A landscape with many valleys, sampled at points; each row gives a point and its height.
From any point a ball rolls to the lowest of the 5 points nearest to it. It stops when none of these is lower. Distance is the straight distance between rows; heights are no part of it.
dibi height 446: [ 10   0  12  12  33 -14  36   8 -21  31   5  19   4 -15]
Geri height 280: [ -9  12  16  20 -15  -4   8   3   1 -14   4 -10   4  14]
pavu height 714: [  8 -12 -29  -6 -23   8 -40   7  30   1 -11  -9   5  18]
susur height 506: [-11  12  -2  18   1  -5   0  18   2  -8  21 -12   1  21]
seg height 357: [  1  -5 -14 -14 -19  12 -31  -1  28  -5 -14   0   0  18]
vofad height 200: [ -8   8   9  -3  -4   9  -1  -7   2 -10  -8  -1  -2  12]
Zodak height 111: [ 10 -14  10 -11 -19  -1  -7 -25  -8  21  -6  15  -4 -22]
soti height 282: [ -3   4 -19  -3  -9   5 -16   7  16  -6   3 -10   0  19]
zafu height 637: [  4   1   8 -16  24  -2   9 -14  -9   9 -16  12  -2 -17]
kaz height 737: [-10 -17 -20  12  -3 -17 -12  11   1 -12  18 -44  14 -10]
setan height 339: [ -7  12  -7  -7  25  11   2  16   8 -11  -8   0  -4  16]
zug height 410: [ 12   0  14  -2   3  -5  29  -8 -26  21   5  17  -5 -23]
Nudud height 378: [ -5   9  -5 -16  24   8  -4  -2   8  -7 -18   2   3   7]
muki height 207: [  0   8  31   9  25  -4  23  -6 -12   4   4   5   4  -9]
fofel height 447: [ 21  -7  -5   2   0  -1  31  11 -30  19   1  33  -5 -12]
Mor height 492: [  4   6  14 -11  13  -1  16 -12 -18   6  -5   7  -3 -21]
Zakul height 255: [ -7   6  17   0   2   2   4 -12   0  -7 -10   3  -2   1]
mitan height 636: [ -9   6 -16  10 -14  -9  -3  16   2  -9  14 -19  10  17]
Rubo height 494: [ 25 -22  -3  -4 -13   7  16  11 -22  19  -3  47 -19 -10]
gid height 338: [  1  -4  12 -10 -10   6  -7 -20  -1   3 -11   9  -6 -12]
zomen height 609: [ -1 -13 -34   7 -26  -5 -17  11   7  -1  11 -29  18   4]
ganeb height 254: [ -7  10  -6  -4   9   6  -2   5   6 -14  -5  -5  -3  14]
Ladoz height 344: [  9   3  29  16  38 -13  25  -1 -18  19   8  12   5 -18]
bedir height 540: [  9 -12  -4 -22  -1   6  -8 -15  -6  21 -12  20 -10 -25]
butul height 443: [ -8   8 -16   5  20  -8   6  23   6  -7  15 -12  -1  17]
pur height 214: [ -3   0  10   1 -17   7  -9 -19   5  -5 -12   1   0   3]
gani height 578: [  4  -2   9 -14   7   5   2 -16  -4  17 -15  11  -3 -24]
nupav height 467: [ 19 -26  14   6 -34  -5  13 -16 -22  15  12  23  -6 -25]
dod height 312: [ -7  12   0  -5  26   3   7   9   4 -17  -5  -5  -2  15]
rezot height 182: [ -7   7  19  11 -11   2  13  -8  -8 -12  -1  -1  -3   0]
Zufi height 168: [-4 11 22  9 33 -2 18  1 -3 -5 -1  5 -7  0]
vuf height 167: [  3  -8   1 -21   1   5 -17 -20   8  15 -21  14  -1 -14]
gudab height 269: [ -5  11  28   7   6   0  14 -10  -9  -6   2   3  -7  -4]
Rofem height 134: [ -7   7   1  -8  -6  10 -10  -8   9  -9 -15   4  -2   4]
fipev height 400: [  5  -8  10 -15  -6   3 -15 -21   2  12 -15  11  -2 -13]
tuvan height 658: [  0  -3 -32  -5  23 -11  -4  25   9  -6  22 -25  -5   8]
lidob height 366: [ -9  16   7  12  19   1   5  16   3 -18  10  -5  -4  14]
bifam height 537: [ -2 -14 -40  -4 -23   2 -26  12  16   2   6 -20  12  10]
galo height 403: [ 17 -11   4 -10  -9  -2  18  -7 -21  21   8  25  -8 -25]
befad height 667: [ -7   3 -33 -13  13   0  -6  21  13 -11   7 -15  -6  18]
Dakuf height 742: [-12   0 -14  23  -3 -15  -2  21   1  -7  33 -23  10   9]
Banar height 476: [ 10  -7  -2 -14  -1  -1  18  -6 -20  23  -2  23  -2 -20]
Ped height 329: [  1  -8  21   8 -30  -2  -1 -27 -13   0  -9   5   3 -12]
sot height 428: [  4   0  28   4  -7  -8  21 -21 -20   4   7   5  -2 -19]
Gipe height 407: [ -7  12   7  21  -1 -11   8  13   2 -12  16  -7   3  20]
zon height 89: [ -2  -8 -39 -12  -3   7 -23  14  17  -1  -3 -14  -1  13]
daf height 227: [  1  -4  -6 -12 -11  11 -25 -12  18  -4 -19   4  -3   8]
Pof height 444: [ -4   7 -18  -6  31  -1   5  22  14 -12  -1  -9  -9  10]
Gera height 212: [ -2   1 -10 -13  -1  12 -15   1  16  -9 -15   6  -6  14]
kopo height 469: [  3   8  12  -3  30  -9  20  -4 -16  15  -6   9   1 -19]
Nal height 157: [ -8   7  -2   1 -13   4   0   5   5 -14   0  -6   1  14]
rut height 627: [  3  -9 -36   6 -31   6 -36  14  16   0   2 -20  20   7]
sesos height 414: [  3  -7 -16   7 -31   7 -28   0  15  -6  -3  -5  11  20]
nes height 767: [ -8 -19 -29   6   0 -13 -10  17   7  -9  21 -42  13   0]
bas height 265: [ -2  -1  14   7 -28  10 -13 -19   3  -3 -14   8   7  -1]
pom height 792: [ -6  -1 -20  10   3 -13  -6  23   7  -7  29 -27   7   4]
tisak height 201: [-5 13 45 26  7 -3 18 -6 -6 -5  9  0 -4  4]
lufop height 348: [  7  -8  11  -6 -12  -7  13 -15 -16  14   3  14  -5 -29]
lud height 208: [ -6  16  26  18  12  -5  16   0  -5 -13   4  -2  -1  11]
goz height 340: [  2   9  46  23  20  -8  24  -6 -16   6   9   4  -1 -14]
Dil height 304: [  0   1 -17  -8 -19  13 -25   4  20  -8  -4  -1   4  19]
bozir height 295: [ -2   3 -13 -20   4  18 -23  -2  24 -10 -19   1  -6  11]

Where does a ball stop that starts at each point below?
Gipe | Zufi
Mor | Zodak
dibi | Zufi
setan | Rofem

Call two points neighbours if one is among the 5 nearest of the other. Go from one point of each pair to the other, from neighbour to neighbour, staying as low as possible. Name the highest point that can't be avoided.
Rofem and Zodak | Ped
zon and Rofem | soti
rezot and Zufi | muki
rezot and Rofem | vofad
